Points on a hilly landscape, in no order, each with its height.
From any point a climber steps to the highest of the 5 points nearest to it. It stops when none of these is higher. Distance is the straight distance between rows; heights are no part of it.
J_774 h=3.69: 94	113	106	84	81	106	81	101	97	111	88	97	89	79	90	64	87	81	80	127	54	142	59	82
J_60 h=3.34: 71	103	101	60	104	81	96	102	85	103	114	111	101	103	105	124	135	46	101	68	130	100	97	91
J_446 h=2.40: 120	100	84	54	107	129	64	107	80	76	118	97	100	126	107	118	104	119	100	60	100	78	86	101
J_727 h=3.43: 54	139	98	59	113	98	94	156	108	89	108	131	82	72	119	109	123	53	107	77	146	90	88	89
J_809 h=3.45: 92	87	106	76	88	86	93	99	94	105	115	104	95	92	105	137	144	51	91	82	147	94	94	108
J_42 h=1.86: 86	131	61	122	149	88	109	101	115	69	100	96	153	101	67	99	123	104	83	110	111	80	173	102
J_20 h=3.40: 62	153	112	72	82	96	118	166	119	106	134	119	87	52	138	94	100	48	111	86	142	82	95	117
J_746 h=5.43: 154	77	96	120	91	91	118	51	106	128	117	107	108	104	105	129	99	97	121	88	129	108	118	118
J_503 h=4.19: 76	120	83	87	82	85	80	86	83	119	129	121	89	88	94	97	138	70	101	70	64	111	87	98
J_801 h=2.63: 109	84	109	125	95	65	108	52	88	134	104	110	89	94	74	66	86	57	96	140	85	138	72	97
J_55 h=2.28: 48	123	81	45	79	103	61	111	93	109	126	100	114	103	144	128	139	86	122	74	108	90	99	113
J_843 h=2.23: 98	118	71	42	99	125	49	113	88	77	117	114	97	112	104	125	125	121	99	65	85	77	79	92
J_911 h=3.20: 57	155	74	96	83	83	125	131	144	99	122	149	87	32	122	88	104	55	139	95	129	106	101	122
J_216 h=2.76: 97	97	102	77	89	60	120	138	132	92	93	88	115	69	93	135	127	117	91	138	119	59	85	135
J_64 h=0.95: 159	92	117	91	112	102	118	77	107	118	97	110	123	123	125	112	70	118	127	77	108	92	125	105
J_356 h=6.15: 126	113	82	84	83	100	89	72	82	110	129	126	90	106	92	102	130	92	109	74	74	103	92	100
J_483 h=3.71: 74	104	66	74	99	85	76	81	101	107	112	133	102	85	103	126	150	75	115	68	103	101	94	97
J_328 h=4.08: 151	87	98	110	121	78	123	55	95	105	111	130	77	104	68	120	124	67	105	82	130	116	95	81
J_391 h=3.54: 111	94	61	78	92	96	73	73	110	115	114	126	119	86	102	126	131	110	119	79	92	89	93	115
J_421 h=4.17: 167	77	90	126	119	82	119	53	122	122	92	125	108	88	91	126	99	107	105	86	130	111	117	107
J_749 h=2.58: 70	95	109	140	111	127	140	94	60	96	83	109	79	137	104	79	85	167	128	109	56	97	111	73
J_864 h=2.98: 75	125	104	53	96	46	142	109	140	85	79	146	110	69	126	106	133	72	139	118	129	112	95	106
J_879 h=2.13: 127	99	100	89	85	127	82	102	65	87	138	85	79	131	99	116	103	110	91	74	109	87	91	113
J_523 h=3.27: 78	78	109	87	84	125	76	117	94	78	82	51	95	106	102	79	79	80	74	130	97	140	66	94
J_370 h=1.27: 135	117	107	136	103	91	80	107	143	118	101	103	140	96	96	84	89	136	93	86	83	55	133	121
J_165 h=1.77: 86	142	64	142	114	99	92	94	121	84	120	93	155	98	75	93	129	119	88	117	101	80	183	121
J_712 h=1.80: 76	89	100	123	61	186	77	122	121	83	86	69	96	120	130	58	114	109	121	143	88	108	78	94
J_666 h=3.00: 68	76	121	146	108	113	142	87	62	108	91	77	86	146	117	77	85	146	126	119	90	109	107	94
J_667 h=3.53: 49	108	92	72	133	72	103	134	82	141	89	101	97	55	115	81	78	55	85	66	104	130	73	80
J_59 h=2.69: 141	86	101	138	90	136	91	91	73	87	116	111	65	108	88	122	72	133	91	83	113	106	113	110
J_577 h=2.42: 107	84	55	120	122	137	80	82	61	75	100	109	96	118	92	102	82	140	122	52	94	107	119	104
J_78 h=2.59: 86	82	93	128	118	118	119	92	45	78	111	71	79	151	93	90	86	124	120	80	96	115	103	94
J_854 h=2.17: 105	104	98	77	97	120	81	112	54	74	130	80	79	137	90	104	110	101	87	67	91	96	79	91
J_317 h=3.07: 129	98	134	144	93	74	125	51	91	124	112	123	66	116	87	65	83	95	108	151	88	127	75	98
J_902 h=2.75: 98	73	112	115	111	139	107	82	61	88	75	119	101	118	129	101	51	137	131	73	91	106	171	85
J_742 h=2.48: 155	109	100	125	103	124	103	84	79	88	119	125	62	113	84	114	85	131	103	81	91	103	104	89
J_827 h=2.47: 139	110	93	111	80	119	84	91	73	99	139	107	67	111	88	110	111	109	92	78	85	100	87	109
J_464 h=3.86: 154	82	90	90	113	83	112	74	128	95	94	128	103	77	78	133	137	94	91	102	137	88	83	100
J_123 h=2.05: 97	106	70	39	105	108	53	122	116	97	98	102	131	108	111	120	109	137	115	80	73	51	89	100
J_411 h=2.15: 123	85	72	71	123	87	95	73	118	112	96	116	132	98	105	118	115	107	126	74	102	83	99	103
J_682 h=2.10: 94	113	94	96	127	79	138	134	115	75	106	68	143	98	65	125	103	99	74	124	114	48	134	118
J_172 h=2.53: 77	113	108	56	67	126	139	72	115	120	86	71	97	90	109	101	51	62	97	135	98	160	70	92
J_135 h=3.30: 172	87	108	80	141	72	138	90	134	96	75	118	119	85	86	121	114	103	85	110	132	72	89	96
J_918 h=3.29: 62	149	105	54	90	92	99	157	130	79	106	119	91	71	146	112	122	74	130	110	152	88	92	112
J_794 h=2.36: 124	95	132	137	127	97	130	90	69	81	99	114	49	139	82	91	73	125	101	113	99	108	91	65
J_948 h=2.25: 140	94	96	76	87	128	70	107	92	94	121	91	106	117	115	123	90	129	102	76	110	72	98	122
J_293 h=2.71: 72	113	69	90	103	115	49	118	66	73	113	94	73	106	84	98	128	100	73	56	71	110	72	86
J_52 h=2.62: 119	74	94	78	91	88	107	67	91	114	122	94	110	117	103	128	123	68	111	76	133	99	106	114
J_167 h=3.48: 48	138	105	65	74	100	76	121	76	122	132	92	97	97	132	101	125	67	94	62	83	101	94	110
J_510 h=3.33: 85	121	94	57	95	43	129	110	142	92	77	140	109	58	113	110	144	108	125	135	109	98	84	114
J_585 h=2.43: 88	90	124	108	93	166	122	89	64	85	58	136	80	105	112	93	71	141	101	114	60	83	191	53
J_33 h=2.12: 59	99	71	112	86	173	90	87	134	77	68	88	104	104	106	71	99	79	134	126	66	134	79	76
J_516 h=2.14: 77	92	80	152	95	127	111	93	70	91	97	88	79	125	94	57	110	152	129	115	50	117	85	96
J_289 h=3.06: 74	92	112	82	94	107	72	134	72	79	94	52	90	117	95	74	91	80	72	97	78	127	65	84
J_970 h=2.44: 73	80	102	129	120	118	111	89	77	85	73	79	98	145	114	47	103	126	132	128	76	125	80	83
J_571 h=2.97: 136	78	106	148	104	131	99	89	81	85	90	128	66	96	91	126	59	133	94	82	113	112	141	89
J_859 h=2.70: 97	114	123	57	77	136	135	79	120	97	81	83	98	107	102	85	57	63	92	145	92	145	63	85
J_624 h=2.90: 150	115	118	95	106	108	122	79	75	97	126	119	74	137	94	104	85	110	121	86	90	103	101	80
J_904 h=3.75: 159	99	144	120	85	114	134	78	88	106	112	116	75	125	118	128	53	126	108	98	112	105	137	96
J_662 h=1.59: 70	88	98	103	69	177	72	128	113	78	86	51	106	124	135	60	111	103	130	140	76	110	76	89
J_505 h=2.81: 70	81	89	110	109	134	95	91	99	72	65	72	109	134	111	48	94	97	127	134	86	138	75	80
J_793 h=3.31: 61	125	119	67	88	99	71	145	75	105	111	67	92	102	115	78	97	80	70	83	65	115	73	86
J_949 h=3.97: 98	118	116	89	84	80	106	116	108	105	111	148	79	54	85	120	137	42	80	89	115	99	84	93
J_959 h=2.20: 148	73	111	114	101	129	70	106	91	89	98	94	100	110	117	113	62	137	96	68	128	84	125	119
J_363 h=3.62: 63	110	104	70	113	69	96	103	72	131	101	104	106	89	98	79	97	46	96	82	71	130	81	77
J_468 h=4.87: 131	114	102	107	94	103	100	83	72	97	130	117	63	122	75	86	109	105	103	89	68	107	82	84
J_118 h=2.93: 77	79	123	136	88	137	148	79	53	106	95	99	81	132	117	106	61	141	118	103	84	98	163	86
J_796 h=3.23: 132	93	158	151	85	85	136	72	80	111	122	105	45	132	97	88	71	121	97	142	102	110	88	99
J_556 h=3.32: 47	149	82	75	124	100	89	158	112	81	106	139	82	58	113	103	125	62	112	73	145	92	90	89
J_511 h=1.90: 137	94	111	93	109	114	66	125	115	99	104	83	131	114	112	101	73	135	97	75	106	47	121	119
J_544 h=1.17: 123	123	113	124	133	78	104	97	138	108	81	111	148	113	96	76	89	127	104	77	79	67	143	98
J_47 h=2.11: 145	83	118	111	106	111	63	120	115	98	96	89	124	111	113	100	63	138	92	76	112	59	125	120
J_485 h=1.07: 155	108	132	110	124	88	102	101	128	109	74	124	126	112	118	90	68	135	107	80	86	82	139	89
J_18 h=1.61: 115	114	92	122	99	95	82	111	139	120	108	81	154	101	93	95	96	129	102	94	82	50	131	131
J_229 h=3.81: 116	111	107	63	91	76	113	106	135	86	91	151	94	60	96	130	156	86	100	110	122	86	81	99
J_626 h=2.02: 112	55	146	140	100	97	67	115	104	95	61	93	100	110	123	96	60	130	88	62	122	86	177	97
J_302 h=2.51: 97	57	130	114	100	114	84	87	73	88	54	112	107	111	139	88	59	129	123	78	90	101	189	79
J_176 h=3.25: 72	134	103	74	66	76	104	136	139	96	107	133	93	51	136	116	140	81	122	124	135	97	92	128
J_723 h=3.12: 122	88	108	131	113	57	115	49	80	128	118	122	74	109	59	82	104	55	104	111	95	128	84	83
J_586 h=4.41: 156	97	119	131	79	98	129	51	94	127	127	117	82	114	103	122	81	113	122	94	111	113	124	112
J_56 h=1.95: 113	97	84	49	103	104	64	120	115	106	110	89	138	117	114	118	98	129	117	79	89	48	96	116
J_219 h=3.57: 70	109	103	59	105	86	102	97	88	132	81	98	113	78	112	76	71	62	96	105	65	150	71	73
J_224 h=3.41: 127	77	94	104	85	87	104	67	100	117	124	107	93	94	85	132	131	63	96	86	137	106	100	113
J_195 h=1.76: 80	83	109	142	75	162	82	132	100	92	82	64	88	130	124	52	119	148	117	144	90	99	72	98
J_424 h=1.51: 128	103	92	106	139	76	108	87	140	113	83	107	158	109	93	91	94	123	114	81	86	65	131	103
J_299 h=1.96: 98	133	78	110	153	90	117	101	102	58	106	94	146	119	88	99	117	107	79	118	134	81	181	95
J_333 h=3.13: 136	94	153	132	91	111	144	83	74	100	113	111	50	134	107	130	49	124	101	104	108	102	129	81
J_186 h=3.28: 92	96	118	97	74	106	70	117	78	98	106	64	80	96	95	70	93	84	67	121	73	121	63	100
J_343 h=1.74: 108	105	144	138	100	86	70	131	121	86	87	81	108	126	108	86	89	136	73	61	116	61	169	99
J_538 h=2.99: 95	83	96	131	89	142	87	83	119	75	69	86	86	94	87	74	83	77	81	152	109	143	63	96
J_365 h=3.51: 42	123	72	88	104	87	73	104	98	115	116	133	89	69	103	114	139	53	102	62	112	112	95	97
J_156 h=2.65: 98	74	72	59	126	72	98	91	116	100	84	107	134	100	100	132	128	103	119	88	121	79	91	101
J_891 h=1.97: 125	95	70	108	113	84	83	89	137	118	93	106	145	90	92	104	107	126	113	86	80	61	112	123
J_75 h=2.61: 106	77	91	121	121	131	82	87	67	81	73	126	107	102	118	93	57	143	129	58	87	108	160	94
J_930 h=3.22: 167	102	119	109	116	122	108	89	93	93	92	138	80	111	101	116	63	139	108	80	102	104	125	78
J_821 h=3.36: 76	91	107	69	85	138	79	130	104	84	74	44	92	95	110	90	69	76	76	124	96	149	67	83
J_227 h=2.06: 86	91	56	133	111	122	87	85	53	77	111	88	84	126	80	80	111	125	112	69	73	120	93	97
J_488 h=2.27: 90	122	90	79	79	150	113	95	134	89	68	97	74	74	83	93	68	78	84	131	76	148	57	72
J_963 h=3.01: 110	90	131	102	72	93	111	66	96	118	106	89	96	105	101	59	68	71	91	168	92	136	68	106
J_840 h=1.36: 158	102	96	83	114	106	105	70	111	106	104	125	120	113	110	110	90	120	126	74	90	89	112	96
J_12 h=2.54: 105	62	117	112	121	120	80	97	78	86	64	113	114	114	131	90	54	129	125	58	100	100	172	90
J_688 h=1.78: 104	120	102	92	108	100	79	135	128	101	111	70	158	122	94	95	94	130	104	87	80	34	131	114
J_969 h=2.79: 70	72	100	120	105	132	101	89	94	79	67	61	111	142	118	53	92	95	120	139	103	134	82	87
J_312 h=3.18: 89	80	102	108	80	131	81	109	101	83	80	59	87	99	99	74	81	82	75	143	104	142	66	96
J_377 h=1.92: 85	75	102	122	117	103	99	103	51	77	104	59	84	153	91	70	94	104	102	98	90	123	79	90
J_531 h=3.09: 62	133	103	63	103	107	63	140	69	91	112	87	85	105	106	84	112	83	74	68	57	110	69	77
J_283 h=2.22: 74	95	111	164	85	150	115	121	73	103	89	89	70	118	102	79	105	179	107	123	67	89	99	93
J_748 h=2.73: 121	90	160	133	101	97	145	86	64	98	110	102	47	147	98	103	65	124	97	127	111	103	94	79
J_587 h=3.52: 122	88	102	128	90	70	107	54	85	130	127	108	75	101	71	105	119	53	99	96	108	119	97	101
J_41 h=2.92: 97	79	107	134	86	111	80	103	85	87	96	70	74	111	84	62	92	96	75	137	95	130	62	102
J_14 h=2.45: 63	97	89	69	71	113	133	81	107	145	92	75	92	66	114	114	60	68	88	113	125	175	75	95
J_188 h=3.74: 76	68	106	180	100	111	131	74	63	103	99	104	58	119	89	105	76	141	103	111	99	113	117	97
J_847 h=2.01: 129	84	138	143	104	98	61	123	115	96	77	92	108	103	112	94	65	136	78	67	115	71	154	109
J_499 h=1.54: 96	152	93	119	94	107	88	110	116	82	129	78	151	126	108	88	127	139	92	116	113	73	191	121
J_298 h=2.30: 75	88	88	112	70	162	104	91	134	79	75	65	80	87	90	101	71	62	82	135	114	140	68	96
J_433 h=1.62: 135	83	89	82	136	82	106	79	127	118	87	103	149	113	111	108	94	113	121	74	102	77	115	106
J_286 h=2.96: 55	129	73	70	116	89	70	143	120	80	96	139	88	65	116	122	140	80	116	88	145	98	87	93
J_913 h=3.10: 115	80	104	158	102	123	113	82	65	89	108	112	54	113	79	120	73	134	94	87	107	114	118	97
J_568 h=3.35: 160	104	134	103	103	118	131	82	80	94	109	117	75	133	109	122	63	123	119	86	103	101	123	82
J_347 h=2.33: 78	81	99	87	77	90	108	83	96	146	88	89	100	55	101	100	60	51	73	124	115	160	70	99
J_67 h=2.68: 120	91	94	81	90	69	112	111	139	97	90	110	109	64	91	135	137	117	86	130	113	63	79	124
J_977 h=1.16: 136	99	123	44	105	62	154	91	136	94	85	119	120	84	110	122	132	95	107	128	117	77	83	104
J_43 h=2.26: 93	71	105	159	109	106	94	82	87	87	86	93	67	118	80	64	93	116	90	144	111	129	69	99
J_6 h=2.37: 72	86	76	127	103	127	85	89	98	84	67	81	102	121	104	40	113	120	128	130	62	132	73	82
J_190 h=2.50: 156	85	117	132	100	115	67	108	116	104	86	114	104	89	111	106	66	141	91	78	111	82	131	117
J_637 h=0.88: 72	84	92	135	65	144	78	115	92	90	93	53	97	124	121	49	115	129	124	138	62	118	73	106
J_155 h=5.00: 89	73	108	158	112	118	135	62	73	88	76	136	54	107	80	121	57	135	101	101	96	109	149	68
J_865 h=3.55: 102	95	106	69	77	80	92	121	128	96	102	114	102	68	114	144	147	83	96	112	146	82	86	119
J_376 h=2.35: 96	122	96	42	88	119	67	116	75	87	132	97	92	124	113	115	124	100	98	64	88	81	80	94
J_664 h=2.09: 118	75	115	120	138	103	57	120	99	79	69	103	120	119	109	86	62	136	105	50	112	72	150	93
J_502 h=2.34: 102	121	91	102	100	65	145	121	129	85	102	94	122	65	66	123	115	119	73	145	86	55	111	136
J_37 h=2.39: 67	119	88	48	113	75	82	152	125	74	81	124	99	74	119	129	136	103	120	108	135	85	79	96
J_549 h=3.44: 117	97	120	107	81	80	116	65	71	126	141	91	83	129	95	92	106	63	113	100	91	111	95	103
J_554 h=1.58: 101	105	75	109	147	74	109	99	133	103	87	91	158	100	71	101	107	111	108	90	93	59	131	106
J_25 h=2.16: 55	86	65	123	90	107	52	113	72	81	102	61	84	102	82	70	122	96	81	79	60	132	72	98
J_257 h=3.14: 146	70	98	139	123	70	116	79	135	123	85	94	139	82	94	113	91	112	79	91	134	80	120	127
J_331 h=1.99: 140	79	98	89	120	133	70	113	88	79	98	92	114	124	107	111	67	132	103	62	117	74	110	107
J_218 h=3.21: 113	97	141	95	88	83	112	80	75	116	114	81	89	129	101	60	79	76	101	141	84	123	73	95
J_396 h=2.38: 123	80	95	107	112	70	117	108	135	105	91	80	128	76	81	128	115	110	71	117	128	54	97	128
J_65 h=2.66: 71	110	116	84	104	79	115	159	91	142	111	102	81	41	121	96	69	54	65	83	134	107	68	102
J_388 h=3.15: 74	126	87	51	93	125	120	94	113	127	76	97	98	65	114	95	63	85	100	111	77	172	67	66
J_66 h=3.68: 142	66	94	101	109	79	106	68	126	119	99	90	127	92	105	131	109	101	102	90	141	85	104	127
J_427 h=2.03: 139	92	99	96	90	134	82	106	70	86	127	85	87	127	101	116	82	125	96	70	116	86	100	118
J_686 h=1.22: 116	144	116	152	106	89	86	106	142	106	98	112	128	105	95	78	106	140	80	79	87	62	165	108
J_491 h=3.83: 71	125	97	78	64	101	68	108	78	121	143	99	90	98	113	108	130	73	93	77	76	100	85	118
J_357 h=3.16: 75	89	118	87	93	62	98	101	73	129	116	90	94	92	95	101	104	32	83	84	113	117	89	97
J_980 h=3.11: 60	114	81	55	117	85	81	121	111	88	93	132	98	83	110	131	145	69	108	79	135	95	88	88
J_467 h=2.86: 121	107	125	99	109	91	106	94	76	93	107	102	69	129	81	60	89	98	98	128	72	118	65	74
J_811 h=1.09: 158	106	113	107	127	93	96	88	129	113	86	124	134	107	112	95	77	138	113	75	85	78	122	96
J_346 h=2.31: 75	65	113	148	99	116	101	86	81	91	83	66	88	134	108	60	92	115	104	141	110	128	79	107
J_222 h=1.24: 115	107	116	78	115	41	183	93	126	97	108	87	137	86	95	107	100	98	90	145	98	58	115	135
J_719 h=1.91: 93	86	58	94	126	72	89	95	137	111	86	101	151	83	79	116	119	115	112	96	90	65	111	113
J_806 h=3.72: 55	114	86	77	115	75	96	108	88	142	89	108	105	57	109	73	84	64	89	83	70	146	74	82
J_335 h=3.96: 150	101	125	149	87	92	134	45	88	129	131	128	61	116	93	115	80	113	118	109	96	120	119	98
J_838 h=2.21: 142	79	89	100	111	73	116	96	141	104	84	107	116	69	82	129	127	111	79	117	127	67	87	116
J_152 h=6.48: 180	83	117	80	132	80	140	78	118	99	91	115	105	105	93	132	111	87	94	88	150	95	98	83
J_561 h=1.94: 78	130	65	53	93	124	36	121	94	86	114	123	92	92	110	122	137	125	97	64	84	82	77	96
J_478 h=3.56: 76	68	119	153	78	132	142	66	62	108	89	113	72	108	110	114	58	130	106	109	89	101	172	94
J_144 h=3.47: 69	142	115	69	75	93	105	151	124	93	116	127	84	61	139	119	122	57	113	101	150	89	98	117
J_95 h=3.17: 114	102	119	97	108	115	102	89	102	77	73	103	83	115	84	55	80	85	89	153	90	137	52	71
J_964 h=3.37: 71	89	118	73	92	69	104	98	74	141	102	80	106	85	106	83	78	39	82	104	96	137	82	92
J_658 h=3.50: 74	108	118	79	66	112	68	133	95	119	98	60	93	76	119	80	76	84	66	113	71	140	65	97
J_180 h=2.89: 107	61	109	148	87	135	105	74	68	98	88	110	79	101	117	124	50	128	105	87	115	113	173	101
J_428 h=3.02: 85	113	93	76	79	46	124	124	138	94	90	118	102	50	105	124	138	123	112	146	103	81	79	132
J_159 h=2.56: 96	78	105	108	91	70	101	65	85	140	96	105	93	77	75	75	80	45	83	137	93	146	71	94
J_630 h=4.80: 144	99	110	74	110	79	125	85	106	93	109	136	82	92	73	125	142	53	96	90	129	96	81	76
J_320 h=2.64: 96	108	120	57	83	113	117	85	95	112	82	85	108	105	106	70	61	66	90	143	78	149	62	84
J_620 h=3.89: 65	120	98	93	79	85	73	108	84	131	114	101	88	62	104	77	103	73	79	90	49	128	75	99
J_82 h=2.32: 84	97	80	142	116	138	124	87	54	88	98	111	80	129	102	82	86	153	132	82	62	111	122	88
J_270 h=2.77: 93	95	109	85	67	104	118	59	105	134	89	87	102	80	103	83	59	56	86	152	95	156	71	107
J_110 h=2.95: 33	120	70	91	86	92	61	117	105	113	122	120	97	68	123	122	143	71	106	71	133	103	102	119
J_696 h=3.42: 59	96	105	64	114	75	109	116	78	139	89	87	105	73	116	88	73	51	85	86	101	140	79	86
J_760 h=1.81: 68	83	62	139	85	113	76	96	68	86	108	63	87	117	89	59	118	118	110	92	55	124	82	110
J_379 h=2.49: 123	95	110	147	118	103	119	84	64	82	102	119	45	127	72	100	80	133	94	99	97	110	94	75
J_978 h=1.73: 68	88	51	105	116	71	89	120	132	106	92	82	143	73	69	132	125	118	107	107	90	62	111	129
J_203 h=2.84: 89	91	112	95	90	101	78	122	62	84	112	51	77	127	94	76	98	87	74	101	86	118	64	94
J_638 h=0.16: 66	96	102	66	101	14	170	104	120	87	82	90	121	83	103	118	115	100	115	142	118	95	99	129
J_701 h=2.00: 123	123	103	81	133	57	168	103	132	88	90	111	126	81	74	107	110	114	84	137	82	50	109	108
J_772 h=1.32: 151	109	104	126	114	99	79	98	136	115	89	122	130	93	102	90	81	141	103	81	84	71	124	106
J_713 h=2.74: 116	108	96	61	74	123	72	99	82	94	136	89	96	124	117	118	115	106	98	70	97	79	89	114
J_170 h=1.57: 95	130	76	141	118	90	93	101	139	102	111	91	156	100	74	91	115	123	93	101	85	62	156	118
J_150 h=3.38: 102	91	92	59	105	85	103	76	86	107	116	105	115	117	108	125	132	64	117	71	120	97	98	99
J_931 h=2.19: 122	142	95	107	135	74	152	103	127	73	108	121	128	78	63	101	106	105	67	140	89	54	134	112
J_972 h=1.44: 81	105	66	123	110	85	93	111	132	108	111	77	160	89	71	109	114	114	102	106	83	57	138	130
J_699 h=1.84: 46	117	68	38	101	95	58	123	107	108	107	102	123	103	139	135	133	113	140	79	102	79	93	106
J_820 h=3.19: 78	75	112	148	101	121	133	84	48	94	105	82	77	141	108	104	69	137	116	93	105	110	123	101
J_512 h=1.85: 144	106	96	103	140	61	139	104	140	92	86	109	126	75	69	111	111	114	73	122	104	49	100	106
J_954 h=1.79: 123	115	122	102	119	105	72	144	127	97	100	81	139	130	102	86	78	137	93	74	98	42	133	111
J_582 h=2.80: 73	81	102	84	87	83	108	102	86	150	88	88	97	52	108	99	64	50	67	114	118	152	72	97
J_422 h=2.83: 106	103	130	79	72	126	124	69	108	103	88	83	97	111	111	72	58	65	88	163	97	139	64	101
J_578 h=2.18: 101	115	100	125	141	73	128	100	122	93	98	72	154	117	89	100	96	96	76	100	126	60	158	116
J_453 h=3.79: 83	135	117	87	70	85	104	131	121	107	115	146	73	47	110	122	137	48	94	95	129	91	88	107
J_994 h=3.64: 66	136	121	85	79	88	108	150	110	111	123	121	76	57	125	112	113	41	94	86	137	87	87	113
J_109 h=2.60: 76	94	109	143	113	127	130	98	76	94	74	100	85	137	103	58	102	164	132	121	60	108	89	79
J_178 h=3.93: 142	97	122	122	83	92	128	56	77	120	143	103	79	132	101	112	92	92	118	99	104	110	108	110
J_526 h=1.88: 82	88	67	125	120	112	93	97	52	74	101	80	85	136	81	73	109	116	113	81	69	117	85	85
J_815 h=2.52: 127	100	135	115	117	91	114	94	73	88	103	101	60	139	82	69	84	108	98	131	89	113	72	72
J_846 h=1.60: 83	127	86	114	102	99	94	120	129	100	123	66	169	116	88	100	113	118	101	109	91	55	164	129
J_784 h=1.53: 74	88	91	151	71	138	92	116	78	97	102	58	87	125	110	54	114	149	123	126	58	111	78	107
J_692 h=3.03: 105	112	108	96	60	107	76	109	70	102	143	87	77	112	94	97	118	94	84	86	79	97	80	107
J_985 h=3.39: 104	97	103	102	87	122	79	96	106	86	78	96	78	89	77	65	82	84	74	145	80	141	58	85
J_140 h=4.27: 160	88	102	125	119	81	137	42	103	120	103	138	88	113	85	127	96	95	124	85	123	128	118	84
J_349 h=2.08: 83	110	87	93	68	156	99	96	137	86	73	79	69	72	85	110	72	76	79	132	93	149	59	82
J_633 h=2.91: 88	84	114	109	87	66	99	101	78	130	117	107	83	68	82	105	107	29	65	94	110	120	80	96
J_874 h=2.57: 95	102	105	130	95	158	116	91	60	87	78	139	82	102	110	94	71	156	119	94	58	102	170	75
J_452 h=2.55: 74	89	70	58	128	63	93	132	124	87	76	108	118	81	95	139	136	111	114	102	123	70	86	98
J_323 h=1.83: 145	99	81	96	103	101	81	81	133	115	101	119	131	89	101	108	101	137	119	82	80	73	107	116
J_130 h=3.05: 98	81	107	112	89	62	96	80	78	139	114	103	84	80	71	93	101	38	80	105	98	129	83	94
J_643 h=2.88: 75	102	82	51	72	104	65	100	102	114	128	100	120	101	135	132	135	102	118	84	106	73	101	123
J_946 h=2.04: 125	106	99	69	119	53	150	102	143	92	80	120	118	70	81	115	125	117	93	136	96	61	82	109
J_563 h=1.93: 70	112	88	103	72	155	126	94	149	92	79	80	54	74	73	122	73	77	89	117	87	138	49	75
J_142 h=2.94: 103	113	115	80	101	79	104	91	70	113	110	98	87	119	91	64	95	69	103	112	58	125	72	75
J_107 h=1.82: 84	93	76	80	141	68	119	132	123	83	81	77	141	97	68	127	113	110	92	110	105	54	111	106
J_253 h=3.73: 48	118	93	78	117	76	94	114	80	120	105	120	93	81	103	96	113	41	94	59	98	119	86	81
J_50 h=2.82: 142	66	117	144	95	120	74	93	104	90	69	128	83	84	109	111	54	137	89	80	114	104	153	100
J_465 h=2.78: 104	106	110	106	72	101	76	112	70	101	130	79	69	108	87	83	109	88	72	103	73	110	68	100
J_608 h=2.67: 112	88	65	85	93	96	76	83	128	123	105	110	137	83	100	119	119	125	117	90	88	68	101	127
J_693 h=2.72: 79	99	94	84	110	105	71	121	58	72	106	72	80	126	84	80	109	91	80	74	67	116	67	73
J_361 h=1.47: 100	153	114	132	93	104	88	115	125	93	120	82	142	130	106	86	116	139	83	96	105	59	174	119
J_771 h=3.26: 85	88	86	45	115	81	91	117	113	87	86	111	109	92	111	142	140	83	107	93	145	81	84	98
J_8 h=3.46: 68	155	98	81	86	76	128	122	136	101	108	163	90	44	120	98	122	52	131	95	115	104	95	104
J_476 h=3.24: 94	104	79	67	67	107	68	90	99	115	133	102	110	99	124	127	128	105	111	82	99	80	93	127
J_808 h=1.98: 56	86	85	85	95	161	103	96	123	70	60	58	101	116	101	93	75	62	113	115	98	144	79	78
J_266 h=1.87: 63	78	66	122	106	109	67	102	77	76	83	70	92	109	87	52	113	98	101	101	61	140	69	87
J_149 h=3.65: 76	116	116	66	86	89	94	136	108	96	114	118	88	76	118	131	134	51	92	90	148	86	94	106
J_315 h=2.07: 35	115	64	81	92	92	53	128	113	101	111	112	98	62	129	130	141	85	117	89	145	98	97	123
J_168 h=1.64: 103	140	115	114	111	105	78	140	129	89	115	72	146	135	92	84	100	133	91	86	99	43	158	107
J_999 h=3.04: 80	105	115	99	90	74	100	133	90	140	106	116	76	42	90	105	93	40	60	92	115	113	74	94
J_233 h=1.89: 56	85	59	78	88	77	64	109	122	115	103	95	126	75	117	143	138	114	122	99	117	81	96	133
J_220 h=1.56: 147	95	99	71	127	64	139	92	141	95	80	124	116	77	82	120	129	112	88	118	118	65	80	102
J_609 h=2.29: 61	83	66	121	75	150	68	94	120	84	72	67	106	96	109	57	105	91	124	130	64	140	77	93
J_655 h=2.24: 118	110	92	119	115	74	135	116	133	87	105	91	130	70	58	118	109	110	59	134	109	52	123	129
J_402 h=2.85: 123	65	94	76	96	84	101	83	112	106	108	93	118	97	111	139	128	82	103	92	148	86	97	120
J_537 h=4.09: 88	113	93	73	101	80	98	79	75	112	119	115	100	108	91	94	129	56	111	72	75	111	90	85
J_769 h=2.41: 99	108	71	73	113	126	67	109	63	68	119	103	81	122	84	110	117	109	92	57	85	95	79	88
J_16 h=3.49: 129	99	144	127	83	84	124	71	72	119	135	93	65	134	98	81	80	98	104	131	89	109	88	101
J_600 h=2.87: 132	81	98	139	126	68	120	90	140	115	89	84	137	82	81	111	100	114	66	103	130	64	123	127
J_206 h=4.32: 126	100	104	89	95	78	107	91	108	96	113	140	77	72	74	128	148	50	86	89	126	100	86	91
J_113 h=2.46: 112	93	100	121	127	72	127	115	128	96	99	68	136	92	71	118	99	102	63	117	130	50	128	132
J_833 h=3.08: 74	72	97	94	108	118	78	112	82	73	73	47	98	120	100	63	89	82	95	124	90	139	70	80

For each start below, name the point where the climber stops.
J_123 => J_356
J_168 => J_746
J_784 => J_155
J_512 => J_746
J_499 => J_746
J_846 => J_356
J_577 => J_155
J_299 => J_746
J_516 => J_155
J_526 => J_155
J_388 => J_356
